Each row is a point on a landscape with many valleys, with its height.
A ball rolls from a point to the lowest of its 2 nearest points, and stops where none of them is lower. Distance is the straight distance between rows; heights are no part of it.
q_472 h=6.81: [128 107 128 142 132 151 132 110 164 125 132  87 126 103 165 130 148 147
 139 129 204 116 169 160 151 143 216  84 152 128 119 117 102 107 140]
q_727 h=8.23: [ 89 160 147 151 118  93 117  86 139 133 112 166 144  83 141 127 123  88
 169  71 125 127  98  97 178 107  91 127 140 128 132 103 111 133 156]
q_209 h=3.53: [168 160  99 107 149  94 116 203 125 137 123 191 148 137  81 128 104 145
  71 118 100 119 120  82 122 135  79 178  90 148  84 183 136 124  98]
q_804 h=7.04: [122 100  84 121  95 135 160 115  83  58 135  90  96 144 152 178 147 169
  84 156 106 180 132 145 156 114  89 117 114 109 162 134 149 142 130]
q_517 h=4.91: [156 124 132 121 170 145 120 131 165 148 112 145 133 116 144 128 116  94
 148 118 106 140 142 111 103 128 134 177 141 135 120 163  88 128 112]
q_841 h=6.74: [107 149  95 132 106  91 143 156  71  83 138 129 121 117 119 147 125 163
  74 125  71 126 109  88 164 111  66 130 115 129 134 128 149 127 142]
q_767 h=3.69: [124 145 157 132 151  97 124 196 156 167 131 135 122  92 122  84  92  78
 104 111 104 114 142 109 142 123 140 128 145 114  97 101 102 139 151]
q_845 h=3.05: [151 145  88 127 152  90  96 121 122 115 115 175 141  80 126 165 127 168
 124  55  71  87 118  66 153 120  78 147 153 171 116 198 157 116  99]
q_428 h=5.20: [102 156 179 139 109 132 123  98 179 181  98 164 140 148 106 107 136  89
 147 144 186 141 164 115 111 136 178 174 117 145 122 110  60 153 124]
q_541 h=3.87: [ 84 144 147 129 129 118 117  75 144 167 126 155 142 126 105  87 152 134
 190 103 142  78 145 162 129 150 199 122 175 138 147 132 123 115 123]
q_999 h=7.63: [105 127 108 142  82 113 123 128 101  99 134 137 102 146 136 176 143 161
  82 141 116 141 115 121 129 142 114 148 105 126 175 129 135 128 126]
q_869 h=5.87: [129 143 138 136 142 134 126  79 162 149 120 176 147 118 132 117 141 104
 145  88 184 108 147 146 177 138 114 110 104 127 121 129 100 129 109]
q_344 h=3.34: [148 124 124 108 128 144 134 154 119 131 136 107 133 138 134 137 114 117
 126 144 107 137 102 144  98 126 114 129 121 114 137 136 153 118 125]
q_675 h=3.64: [155 119 150 126 156 130 136 195 151 151 145 135 124 145  92  84 116 106
  95 142 119  96 156 137 107 145 150 131 128 117 102 107 107 125 126]
q_184 h=4.03: [140 104  96 103 158 129 125 147  75  78 148  94 138 110 156 118 129 141
 104  91 100 118 108 118 189 106  68  72 125 124 117 109 161 122 143]
q_549 h=4.29: [146 100  95 118 138 135 152 180 144 112 138  52  86  85 169 144 116 113
  96 139 101 120 150 139 123 121 165  87 184 136 117 116 104 110 164]
q_208 h=5.43: [144 114  99 102 127 127 132 143 130 127 121 110  98 139 124 144 131 161
 134 153  47 110 155 126  69 130 150 161 160 140 118 165 121 118 112]
q_163 h=6.08: [152 102  96 140 139 128 128 102 106  79 122 156 133 108 154 167 167 149
 125  74 131 117  93 139 191 108  76 113 116 143 157 151 162 133 120]
q_44 h=5.37: [139 111 131 136 129 148 127 152  80 114 150 117 135 178 134 108 128 155
  94 155 164 133 128 143 131 136  93  74  66 100 127  93 159 144 116]
q_81 h=7.35: [152  99  88 121 105 150 164 128 106  75 134  48  98 118 192 204 122 133
 113 141 116 172 120 150 127 110 133  82 152 126 157 133 145 112 150]
q_149 h=6.76: [179 132 111 106 133 166 150 185 150 132 145  66  95 147 137 159  94  89
  94 178 110 163 154 151  79 135 154 111 130 105  98 124 121 145 122]
q_286 h=6.53: [139 113 151 129 164 152 126  89 189 149 128 100 146 100 171 111 151 113
 157 101 214 118 174 160 170 151 207  86 159 126 109 119  92 117 125]
q_684 h=6.14: [140 125 160 131 100 174 142  89 160 151 104 115 171 159 144 135 117  88
 158 165 213 209  97 116 120 120 129 143  90 119 116 100 137 145 128]
q_362 h=7.89: [ 92 115 127 163 117 119 137  63 100  86 124 159 131  97 135 142 153 138
 156  73 144 121  91 126 215 121  82 108 126 133 165 121 131 120 150]
q_515 h=4.92: [193  77 100 102 167 159 132 135 151 117 132  98 127 111 176 145 131 129
 138 114 125 118 145 154 117 125 162 125 134 136 122 177 130 107 110]
q_523 h=4.17: [135 122 147 140 123 145 124  82 148 148 118 176 150 165 111 110 153 122
 142 146 163 139 146 130 128 137 115 148  77 133 116 138  97 159 102]
q_953 h=6.34: [132  98  94 141 107 138 126  91  95  70 123 146 107 133 148 175 179 172
 114 112 122 155 107 140 191 112  67 134 110 133 168 152 157 127 136]
q_386 h=7.21: [162  94 121 124 143 174 140 117 158 118 127  50 131 101 204 169 118 117
 141 128 189 157 140 142 140 116 176  71 150 124 118 115 124 117 140]
q_997 h=6.91: [129 103  80 108 112 135 153 132  99  56 137  89  90 117 143 163 146 161
  70 147  75 147 142 125 177  97  86 105 116 119 137 134 115 134 132]
q_155 h=5.67: [145 131 118 106 136 126 143 191  83 127 171  99 120 147  91  83 112 139
  91 173  42 110 137 137  84 132 124 133 138 127  92 134 149 131 126]
q_233 h=4.25: [119 112 134 137 133 146 128 136 105 112 142  81 138 142 159 135 107 128
 119 128 186 151  97 145 164 132 130  53 120 103 130  70 148 119 154]
q_327 h=4.54: [107 151 167 149 105 138 115  62 148 177 106 173 168 158  98 118 134  98
 206 109 213 142  81 130 115 148 131 156  95 143 136 115 150 131 115]
q_873 h=4.63: [136 108 108 123 123 112 141 162 157 112 129  69  71 103 143 158 127 134
 113 143  94  96 162 137  90 135 201 131 187 147 127 138  94 114 150]
q_824 h=7.52: [115 129 125 147 134 127 127 111  94 119 136 141 151 128 145 117 123 118
 148  89 173 136  65 136 170 127  73  75  98 105 143  83 171 116 148]
q_626 h=5.70: [141 146 164 122 175 143 118 125 145 180 136 174 162 157  78  57 128 104
 168 130 110  97 146 158 103 146 153 146 127 130 101 136 125 132 100]
q_201 h=5.92: [141 141 163 115 179 134 111 131 134 163 145 134 153 139  95  40 124 115
 146 138  71  95 145 146 122 130 142 134 154 111  97 125 132 133 120]
q_324 h=6.73: [ 93 154 106 128 120  66  79 104 118 106 104 181 108 105 108 172 147 179
 105 122  53 104 142  53 122 119  99 170 157 160 140 164 110 137 125]
q_721 h=5.08: [187 101  97 108 166 150 119 157 124  99 128 118 144 139 180 161 114 106
  86 100 170 166 102 145 160 123  83  91  79 108 105 118 150 131 135]
q_761 h=4.42: [127 169 124 137 165  70 109 158 174 162 106 195 136  81 103 111 108  98
  93  83 102  88 166  91 146 134 132 163 144 138  94 141  87 129 135]
q_781 h=7.31: [ 97 146 117 139  64 104 145 145  68 118 146 124  91 186  90 153 134 182
  78 164  86 132 141 126  80 147 117 156 111 133 167 139 153 146 108]
q_747 h=6.55: [119 129 125 124  78 134 165 146 120 121 140  47  95 135 135 164 109 122
 130 177  86 154 143 157  64 123 179 136 166 127 141 122 132 137 147]
q_477 h=7.03: [181  95 120 115 160 179 142 130 171 124 127  71 117 117 183 162 128 108
 133 157 163 167 150 154 125 118 167  96 128 110  99 130  97 123 128]
q_633 h=5.44: [130 143 131 123 119 100 131 174  86 135 155 132 109 157  82  89 126 156
  76 162  71  99 144 119 103 143 107 140 108 128 114 137 141 136 108]
q_865 h=5.17: [146 153 137 120 144 109 114 200 105 159 153 164 143 154  49  55 112 138
  90 138  91  81 144 119 103 145 117 146 102 135  91 123 140 142 116]
q_835 h=3.73: [111 126 135 141 133 126 130 160 135 139 127  94 125 118 145 113 111 111
 111 123 148 123 114 135 147 129 159  71 135  97 126  75 127 123 162]
q_811 h=8.16: [112 144 134 139 104 105 115  87 138 147 105 164 141 110 148 175 130 112
 173  90 160 136  78 113 142 124  97 161 132 145 161 133 137 115 130]
q_785 h=7.14: [104 156 102 123  82  91 154 175  66 103 155 104  84 151 102 148 113 154
  53 168  63 146 134 116 105 137  93 132 110 126 147 136 162 147 128]
q_199 h=5.66: [114 112 151 157 115 151 145 170 111 129 170  57  90 157 107  97 115 144
 103 186 159 115 150 174 102 149 196  62 152  99 109  71 148 122 164]
q_334 h=3.94: [149 176 115 127 149  97 108 176 137 149 110 210 142 150  75 117 100 115
 101 123 114 141 122  79  87 138  66 188  81 144  94 177 121 153  95]
q_393 h=6.38: [119 101 113 129  85 142 153 130 133  96 134  56  85 124 151 177 124 146
 121 178 129 149 156 163  85 130 194 106 158 129 144 121 115 132 144]
q_690 h=3.17: [126 138 145 128 156 130 116 137 162 149 125 117 132 103 142  94 121  90
 127 121 134 123 144 129 144 129 148 114 142 121 112  99 101 126 143]
q_740 h=6.99: [102 138 118 126  93 118 144 148  91  94 144  88 100 140 122 157 115 139
  83 167  63 171 133 128 112 109 102 128 127 108 144 111 119 146 146]
q_559 h=8.09: [ 93 135 131 154 110  96 118  61 127 108 112 165 133  86 140 158 150 100
 172  63 153 129  85 105 191 115  68 132 141 139 152 127 121 125 152]
q_593 h=0.64: [ 87 128 142 117  70 145 146  69 111 123  95  97 123 152 138 162 144 143
 182 156 129 171 103 113  89 115 151 170 154 145 183 125 140 124 129]
q_367 h=6.33: [112 157 161 137 157 118 106 126 116 149 138 160 155 130  95  55 109  85
 146 113 115 136 111 115 137 121  71 131 105 110 104 113 131 147 128]
q_932 h=6.49: [100 158 112 116 116  71  86 145  92 113 119 163 125 117  82 120 123 184
 103 136  37  96 127  64 108 116 111 171 152 145 114 171 142 138 119]
q_634 h=5.05: [164 104 141 132 141 171 119  95 146 136 123 154 150 145 152 131 143 123
 136 130 214 159 122 156 131 139 122 125  71 111 129 135 137 142 113]
q_257 h=4.69: [145 101 116 124 139 160 128 148 122  99 147  78 120 150 160 138 114 145
  88 159 185 153 143 155 138 131 142  47  98  96 117  91 137 136 140]
q_76 h=6.89: [179 107 120 103 146 185 139 147 165 127 134  68 108 140 160 149 113  88
 125 191 134 179 180 144  88 125 162 124 128 113  91 126  89 146 127]
q_622 h=7.70: [109 126 119 155 121 122 114  83 108  97 132 169 138 121 124 136 142 131
 136  82 174 124  85 129 193 129  52 114  82 131 145 110 158 124 142]
q_612 h=4.31: [148 135 100 128 136 100 104 126 100 110 116 182 141 112 128 162 130 145
 130  72  99 113  63  98 149 130  44 150 126 157 143 170 199 106 112]
q_527 h=3.74: [148 129 104 136 131  98 111 124  92  99 115 151 115  86 154 181 139 170
 115  57  75 112  82  83 149 109  63 153 151 166 152 174 166 106 117]
q_591 h=4.30: [125 162 126 139 133  89 109 132 128 139 124 205 143 136  92 123 115 118
 123 117 101 135 102  85 120 124  47 169  88 136 113 152 127 144 115]
q_582 h=3.35: [102 128 156 109 102 137 121  56 165 156  81 122 147 129 149 143 133 103
 207 139 139 149 137  90  92 114 157 206 152 158 142 139  92 126 120]
q_702 h=4.04: [108 134 157 106 143 136 107  70 171 175  95 128 147 122 128 103 132  88
 197 130 116 134 154 106 106 132 169 188 168 149 128 133  86 123 114]
q_751 h=6.39: [ 58 161 147 145 117 106 115  22 139 117 103 183 150  95 108 112 169 123
 184  95 138 101 158 123 182 131 107 134 141 139 138 131  97 139 131]
q_482 h=7.97: [120 143 116 131 104  98 110 138 126 136 113 170 117 139 127 192 128 143
 145 104 149 135  67 103 107 133 106 174 127 144 176 137 159 107 124]
q_421 h=6.71: [ 79 159 137 148 125 100 113  44 160 142  96 196 137 109 120 137 172 116
 177  77 162  88 182 126 158 149 141 132 135 152 142 145  81 131 122]
q_431 h=3.88: [133 118 131 135 100 135 136 132 135 137 123 122 126 137 153 157 131 130
 126 134 162 142 104 144 106 124 138 125 107 117 162 123 133 119 136]
q_397 h=4.84: [110 154 165 154 122 123 128 143 181 172 113 160 143 130 116 107 129  92
 123 126 190 124 147 130 126 153 168 141 115 126 123  94  82 142 132]
q_146 h=7.25: [159  80 125 128 149 166 144 123 174 121 150  74 112 141 133 105 151 150
 123 171 143 110 188 168 103 135 211 107 150 124 103 138  99 130 130]
q_305 h=5.90: [102 136 127 123 105  97 108 109 127 121 105 157 105 151 114 182 140 161
 113 157  85 135 145 103  99 128 130 189 127 147 155 148  96 145 113]
q_538 h=5.88: [125 127  99  96 134 111 141 198  62  99 165  77 101 110  89  87 105 159
  78 168  22 105 133 120 116 111 130 115 173 132  83 148 164 130 161]
q_645 h=4.89: [132 165 122 114 152  88 112 179 102 138 147 164 158 121  72  71 108 132
  77 124  77  91 132  95 141 132  84 140  99 133  81 145 157 139 121]
q_75 h=6.37: [105 148 126 144 106  92 121  91 134 122 100 190 120 122 125 168 147 149
 117 110 120 136 124  95 139 120  69 181 107 148 151 146 105 141 125]
q_197 h=7.73: [ 92 114 136 144 111 113 126 120 150 135 125 103 115  85 146 114 151 128
 149 117 138 101 141 137 158 123 189 104 173 132 149 107  90 109 147]
q_919 h=3.97: [156 126  94 109 139 121 144 179 137 108 137  88  99  87 155 144 109 125
  92 127  79 110 148 120 127 109 137 116 160 132 116 135 111 122 138]
q_105 h=7.91: [ 85 143 148 141 107 114 126 100 152 138 105 123 127  96 150 137 122 107
 162  99 163 122 105 116 147 108 157 109 155 133 155  97 104 109 155]
q_547 h=5.19: [183  87  93 102 157 147 137 128 140 112 138 109 118 123 146 140 127 150
 141 129  71 106 142 140  94 122 143 152 154 142 123 178 133 116  98]
q_447 h=4.61: [119 167 123 119 142  89 102 155  95 119 139 184 149 113  88  93 121 142
 108 121  76 108 104  74 136 123  39 157  91 139  87 154 145 131 116]
q_382 h=5.86: [130 105 132 130  95 139 141 116 165 150 111  84 112 116 164 177 145 143
 160 137 175 124 149 136  98 142 224 139 158 142 151 134 104 104 130]
q_976 h=5.14: [132 148 163 144 150 142 128  95 153 169 117 165 176 147 129 115 105  81
 194  81 217 129  83 144 124 144 131 123 101 130 115 126 166 113 121]
q_297 h=4.83: [128 152 134 138 163 101 116 151 199 158  97 175 119  96 117 130 125  98
 115  83 142  99 183 109 122 145 164 165 149 136 114 147  58 121 110]
q_277 h=7.56: [ 98  99 135 134 112 146 138 104 130 104 136  90 113 113 137 123 154 155
 156 157 128 132 155 140 131 121 181 116 172 131 151 126  96 124 133]
q_414 h=7.19: [107  96  95 143  87 139 169 119  92  58 134  57  91 127 162 182 140 165
  99 143 119 171 139 151 154 112 139  92 136 116 169 126 129 133 155]
q_752 h=5.39: [ 90 119 141 160 103 129 151 155 123 122 153  69  92 128 114  95 124 151
 121 157 152 102 135 168 126 139 211  64 166 108 142  75 130 114 168]
q_732 h=6.07: [132 126  97 102 142  99 136 163  76 100 147 104 117  95 104  94 117 174
 106 139   9  94 130 102 110 107 130 141 179 148 104 164 174 114 143]
q_264 h=3.63: [141 135 112 116 137 111 136 188 113 117 143 113 115 105 124 135 111 136
  64 154  83 105 145 121 128 124 119 126 122 129 110 131 110 123 141]
q_95 h=3.66: [143 121  88  87 141 114 147 181  71  82 157  98 129 111 130 109 113 141
  77 116  92  99 120 115 164 112  80  84 124 127 111 105 149 110 158]
q_359 h=5.89: [116 134 162 151 110 142 146 181 111 162 153  81 119 158 113  97 105 112
 116 185 149 124 131 152  93 133 178  93 134 107 114  64 130 122 152]
q_806 h=6.52: [114 158 174 131 166 147 120 114 132 165 143 149 159 143 103  50 120  68
 173 125 140 128 121 150 137 121 107  97 117 102  96  90 134 150 126]
q_812 h=7.47: [ 88 107 104 132  76 102 136 132  96  96 128 125  86 165 104 173 150 193
  76 167  89 126 148 136 104 125 134 142 126 128 175 151 122 138 122]
q_13 h=6.56: [110 116 102 142 107 107 136 122  79  69 124 135 116 117 132 151 150 173
  92 119 103 136  97 118 189 109  62 121 121 129 163 131 144 126 135]
q_640 h=4.79: [172 115 103 103 183 147 120 149 111 111 130 130 149 137 149 122 112 114
  94  95 165 130 123 144 174 122  76  61  86 103  87  95 147 129 135]
q_842 h=7.36: [126 134 142 144 126 128 120 138 114 141 128 128 145 137 150 139 104 105
 150  90 170 126  54 136 134 134 100 106 103 114 152 102 183 111 126]
q_638 h=4.56: [103 119 153 147 141 119 124 103 137 135 140 104 121 113 104  66 159 139
 168 105 135  76 157 174 140 148 211  92 186 128 137 114 133 111 134]
q_92 h=5.02: [ 94 123 159 147 135 118 135 149 128 138 144  91 110 118  92  55 136 136
 136 132 126  85 146 158 126 139 215 100 187 102 115  83 138 109 162]
q_320 h=4.51: [194  97 118 109 185 172 132 167 180 148 134 123 129 130 144 129 116 110
 136 126 145 117 160 167  94 146 181 134 132 135 108 172 112 116 100]
q_986 h=6.28: [131 149 106  98 124  89 112 168  86 107 126 131 116 113  92 129 114 189
  91 163   4 104 138  81  86 119 125 159 176 144 106 180 163 124 121]
q_703 h=5.97: [109 103 121 140  97 150 134  93  84 103 142 129 135 169 112 125 154 176
 130 156 147 141 113 160 137 136 108 115  97 112 167 128 159 129 122]
q_569 h=5.41: [162 146 153 124 169 153 110 167 163 181 130 173 155 151  99  90 108  76
 163 108 140 134 126 138  84 135 130 157 126 128 100 146 118 132  93]
q_270 h=7.41: [124  98 129 132 127 146 144 122 133  98 139  83 104 127 116  91 144 172
 123 174 105 111 169 157 108 132 196 104 166 121 119 120  97 126 139]
q_202 h=3.18: [137 128 108 104 142  95 136 202 100 126 153 118 135 106 102  96 106 129
  63 123 100  82 140  96 158 131 104 107 117 133  81 106 134 122 150]
q_971 h=5.40: [162 105 111 113 157 146 129 135 149 118 123 120 130 111 182 157 122 107
 113  91 169 128 114 133 164 126 111  90 107 114 135 135 131 129 125]
q_840 h=2.22: [ 92 132 146 109  86 136 120  58 135 130  95 132 135 135 139 156 143 116
 190 142 133 176  98  84 112 116 125 188 147 157 166 120 120 133 136]
q_58 h=4.75: [131 125 115 130 143 105 114 135  79 105 143 164 142 123 107 119 126 152
 133 105  94 119  72 109 157 117  40 130 113 129 134 142 184 114 124]
q_975 h=3.25: [158 143 154 123 154 141 135 197 127 161 140 128 135 150  96  72  92  89
  90 148 107 124 122 126  98 128 113 128 116 117  86 108 130 137 118]
q_390 h=7.07: [152  95 133 135 147 157 129 127 156 137 144 113 120 121 132 106 145 147
 128 129 165 101 173 175 127 139 191 106 142 120 125 133 109 114 124]
q_403 h=5.65: [144 105 118 131 139 148 128 134  82 117 146 142 144 167 118 116 133 150
 122 140 146 121 105 155 132 141  80 101  77 104 140 132 181 128 111]
q_426 h=5.74: [169  89 106 132 136 138 122  95 133  97 123 126 127  99 191 177 154 134
 127  72 160 124 113 132 179 113 111 108 133 141 160 139 143 113 120]
q_356 h=7.05: [133 149 125 122 110 127 139 189  79 119 154  98 127 156 140 146  95 102
  96 139 119 168  82 120 112 132  74 117  93 105 132 112 177 137 136]
q_522 h=5.52: [111 126 174 129 107 143 123  92 161 170 108 131 141 162 104 107 137 112
 151 170 160 150 163 127  94 139 202 160 137 143 124 102  88 149 122]
q_699 h=6.35: [109 140 177 144 130 167 126 103 109 161 136 138 172 165 109  64 129 114
 171 146 154 130 101 147 112 128 127 107 111 107 126  94 148 139 123]
q_834 h=4.90: [164  99  79 122 111 123 159 180 146 110 154  70  66 120 131 176 127 145
  86 154  95 106 172 162  89 139 182 104 157 134 124 148 117 119 141]
q_366 h=6.15: [129 117 130 125  82 146 148 152 165 140 135  78  94 132 146 171 123 135
 126 170 176 137 156 165  71 150 223 120 154 124 142 125 112 106 140]
q_829 h=6.72: [114 141 118 122  94 125 161 164 100 115 152  56  74 133 105 127 104 115
 111 201  41 155 153 146  73 111 156 127 165 112 120 103 127 150 150]
q_46 h=8.08: [ 72 143 145 141  94 117 124  91 119 126 114 139 136 113 130 116 131 117
 171 111 137 139  83 116 157 108 119 116 134 124 161  96 117 136 150]
q_859 h=7.20: [135 144 143 137 114 139 132 173  94 146 140 107 130 161 145 144  91  93
 120 126 153 154  59 137 100 137 106 112  99 100 137  92 185 108 133]
q_900 h=5.15: [106 137 132 138 129 113 103  86  84 125 136 180 154 136 102 106 140 152
 177 100 113 107  78 129 144 134  59 133  95 131 144 139 171 119 125]
q_471 h=5.95: [151 133 169 122 159 184 137  83 191 177 107 124 175 136 139  96 122  72
 191 130 201 158 153 142 123 137 174 137 129 127  91 131  98 130 107]
q_968 h=2.79: [170 133 124 115 142 143 144 211 107 148 153  96 123 160 117 124  82  97
 106 155 101 137 113 141  71 132 119 131 122 105 102 111 158 126 118]
q_689 h=7.37: [154  96 109 120 112 163 152 111 144  93 124  58 120 105 215 200 117 114
 137 129 141 176 115 134 135 107 152  92 156 127 140 128 122 123 136]
q_680 h=6.61: [150 117 116 111 123 163 161 146 130 119 132  59 109 142 163 175 100  98
 121 173 127 197 123 145  94 116 142 105 123 108 127 118 133 132 134]
q_252 h=5.47: [137 120 133 148 137 139 129  99 143 125 135 155 145 127 145 122 137 118
 121 119 215 134 140 148 178 141 116  85  69 110 122 113 118 139 133]
q_259 h=3.68: [114 131 146 132  82 144 123  55 127 141 108 162 158 174 112 146 154 140
 180 131 193 145 100 134  96 142 125 171 100 150 159 130 156 136 115]
q_183 h=4.08: [146 165 130 126 162  90 120 202 165 151 122 160 130  97 106 103  94  94
  96 100 100 117 148  90 126 131 120 162 143 131  82 136  93 136 123]
q_417 h=5.53: [ 91 134 133 138 116 125 120  46 107 115 130 185 149 125 102 119 154 137
 188 119 118 135 101 114 160 123  66 148 118 139 150 134 138 140 114]
q_33 h=2.51: [110 106 141 111  69 165 135  67 120 146  99 132 145 182 129 173 144 146
 181 148 164 179  95 128  87 131 147 185 125 143 168 133 166 134 115]
q_165 h=6.12: [ 95 149 126 135  92  81 114 111 150 132  97 173 113 117 122 163 144 150
 125 134 123 119 146  90 125 124 134 168 135 147 162 129  76 134 129]
q_61 h=2.96: [ 93 120 135 140 126 135 115  69 132 140 124 154 142 128 122 112 148 141
 179 109 139  99 126 142 133 140 145 129 123 130 153 136 132 115 112]
q_97 h=6.90: [104 156 117 135 101 104 139 162  71 110 136 127 123 138 114 129 111 136
  93 141  98 154  84 102 134 125  46 129  99 118 134 108 158 128 134]
q_636 h=6.60: [ 90 144 107 141 104  82  96  89 109 100 109 174 119 105 110 157 155 172
 121 109  88 118 118  89 163 119  86 163 138 142 158 158 112 138 130]
q_708 h=2.20: [172 133  93 127 159  99 120 150 120 105 122 184 143  74 131 164 135 150
  81  56 113  78 121  82 174 118  60 135 110 169 112 186 154 114 108]
q_965 h=6.11: [108 140 169 153 108 140 125 143 103 158 145 113 146 162 115  97 114 116
 129 162 169 141  96 143 118 131 140  98 106 105 128  66 149 136 132]
q_456 h=6.21: [132 135 142 142 156 137 124 104 185 156 128 141 148 102 157 114 148  99
 137  91 206 119 165 151 174 151 163  89 124 116 114 125  97 112 123]
q_254 h=6.13: [108 154 149 120 148 108 109 132 126 165 135 157 150 106  86  47 117 113
 153 113  67  97 121 115 128 115 109 147 141 119 103 135 135 135 126]
q_455 h=4.44: [159 108 102 100 184 139 131 136 103 110 142 127 151 111 148  96 125 120
 111  78 129  95 120 144 191 113  86  69 115 112 105 126 154 121 125]
q_735 h=5.51: [125 119 129 120 132 124 120 115 174 150 103 128 111 109 152 146 140 124
 149 117 160 105 154 134 109 138 190 159 154 145 138 144  86 119 117]
q_15 h=3.65: [110 125 155 132 121 124 120  90 149 137 125 149 132 133 112 108 142 131
 142 139 118 116 143 129 127 118 134 147 121 126 135 123  94 137 118]
q_241 h=6.00: [ 63 147 148 140 117 114 103  39 135 141 103 174 150 112 103 120 154 118
 216  95 118 114 122 107 141 116 113 162 143 145 150 133 114 141 125]
q_995 h=6.40: [130 123 142 116 107 170 144 106 132 129 122  82 138 147 163 133 110 109
 141 171 164 193 106 127 118 110 129 115 116 114 123  99 131 136 134]
q_211 h=6.27: [110  95 134 142  82 163 148  81 100 103 128  99 126 170 140 141 142 166
 139 179 182 183 117 163 132 124 133 110  97 113 163 109 163 144 130]
q_936 h=2.98: [178 142  99 108 171 105 120 183 130 122 115 185 152 110 115 135 112 130
  82  77 122 111 122  93 151 130  73 144  89 152  97 191 147 110  96]
q_351 h=4.55: [126 141 141 119 181 115 106 102 168 165 116 157 147 109 120  96 135 100
 172 105  97 108 165 114 127 134 144 162 156 141 113 147 106 117 110]
q_609 h=4.38: [113 145 151 141 110 114 114 141 149 158 118 166 127 131 127 138 118 112
 138 118 176 128 106 123 107 136 138 149 105 126 150 122 107 123 130]
q_758 h=5.03: [166 103 106 124 137 169 134 148 105 117 145 105 140 174 165 147 117 148
  74 145 202 164 136 163 138 137 111  73  65  94 119 103 163 147 132]
q_955 h=5.83: [134 128 166 129  93 167 130  97 155 168 108 120 146 175 131 132 141 109
 154 179 193 171 136 130 100 134 165 146 101 136 118 124 115 153 110]
q_18 h=5.60: [133 147 161 126 162 151 123  69 172 177 105 152 173 131 127  95 131  78
 209  97 201 123 139 151 138 138 153 122 130 132 112 136 131 117 111]
q_792 h=5.64: [113 134 114 112 121  92 109 137 134 123 117 141 101 130 121 150 130 171
 109 153  45 109 154  99  79 128 153 188 163 147 134 155  98 130 124]
q_121 h=5.16: [145 135 135 132 162 117 122 144 190 171 114 134 110 106 124 114 130 103
 131  99 128  97 180 133 105 154 205 161 179 128 111 139  70 112 129]
q_624 h=6.75: [117 117  98 126 123 108 136 110 103  61 132 123 114  87 144 140 153 151
  86 111  89 128 134  97 200  96  71 102 124 131 147 132  97 135 139]
q_357 h=4.59: [153 116 137 141 137 148 120  81 126 127 120 186 148 158 116 120 149 125
 147 131 179 152 107 136 126 138  71 159  59 124 131 152 140 150 103]
q_754 h=4.09: [180 119 117 105 181 141 132 175 151 151 138 134 132 123 132 102 120 124
 110 114 124 103 143 142 120 135 142 119 133 123 112 150 126 122 108]
q_89 h=5.18: [151 138 153 123 153 153 126 164 158 172 112 135 142 134 123  99  91  63
 154 135 122 155 134 129  94 124 139 158 135 127 109 125 101 138 113]
q_653 h=6.85: [111 134 144 125 112 123 142 141 118 116 140  93 105 140 117 116 120 130
 115 179  53 141 137 136  96 109 130 143 141 118 127 119 120 151 135]
q_337 h=7.80: [109 129 119 147  99 109 119 122 110 109 113 158 108 123 130 177 147 171
 122  97 137 117  91 129 141 133 109 146 125 141 177 133 147 114 129]
q_290 h=5.82: [143 125 175 133 146 167 122 107 180 173 126 113 146 152 112  68 129  97
 172 145 156 134 158 144 100 142 194 135 147 125  97 111 102 128 119]

Call two points neighbours if one is among the 2 nearest of the other. Go from one point of each pair to the other, from neighbour to neighbour, staying as low as possible. Name the highest point that can't be avoided.
q_61 and q_968: q_806
q_968 and q_593: q_471
q_202 and q_708: q_689
q_690 and q_968: q_995

For each start below, name the point where the ball stops.
q_999: q_690
q_806: q_593
q_997: q_202
q_727: q_61
q_211: q_690
q_393: q_690
q_699: q_61
q_477: q_968
q_208: q_968
q_97: q_202
q_290: q_968
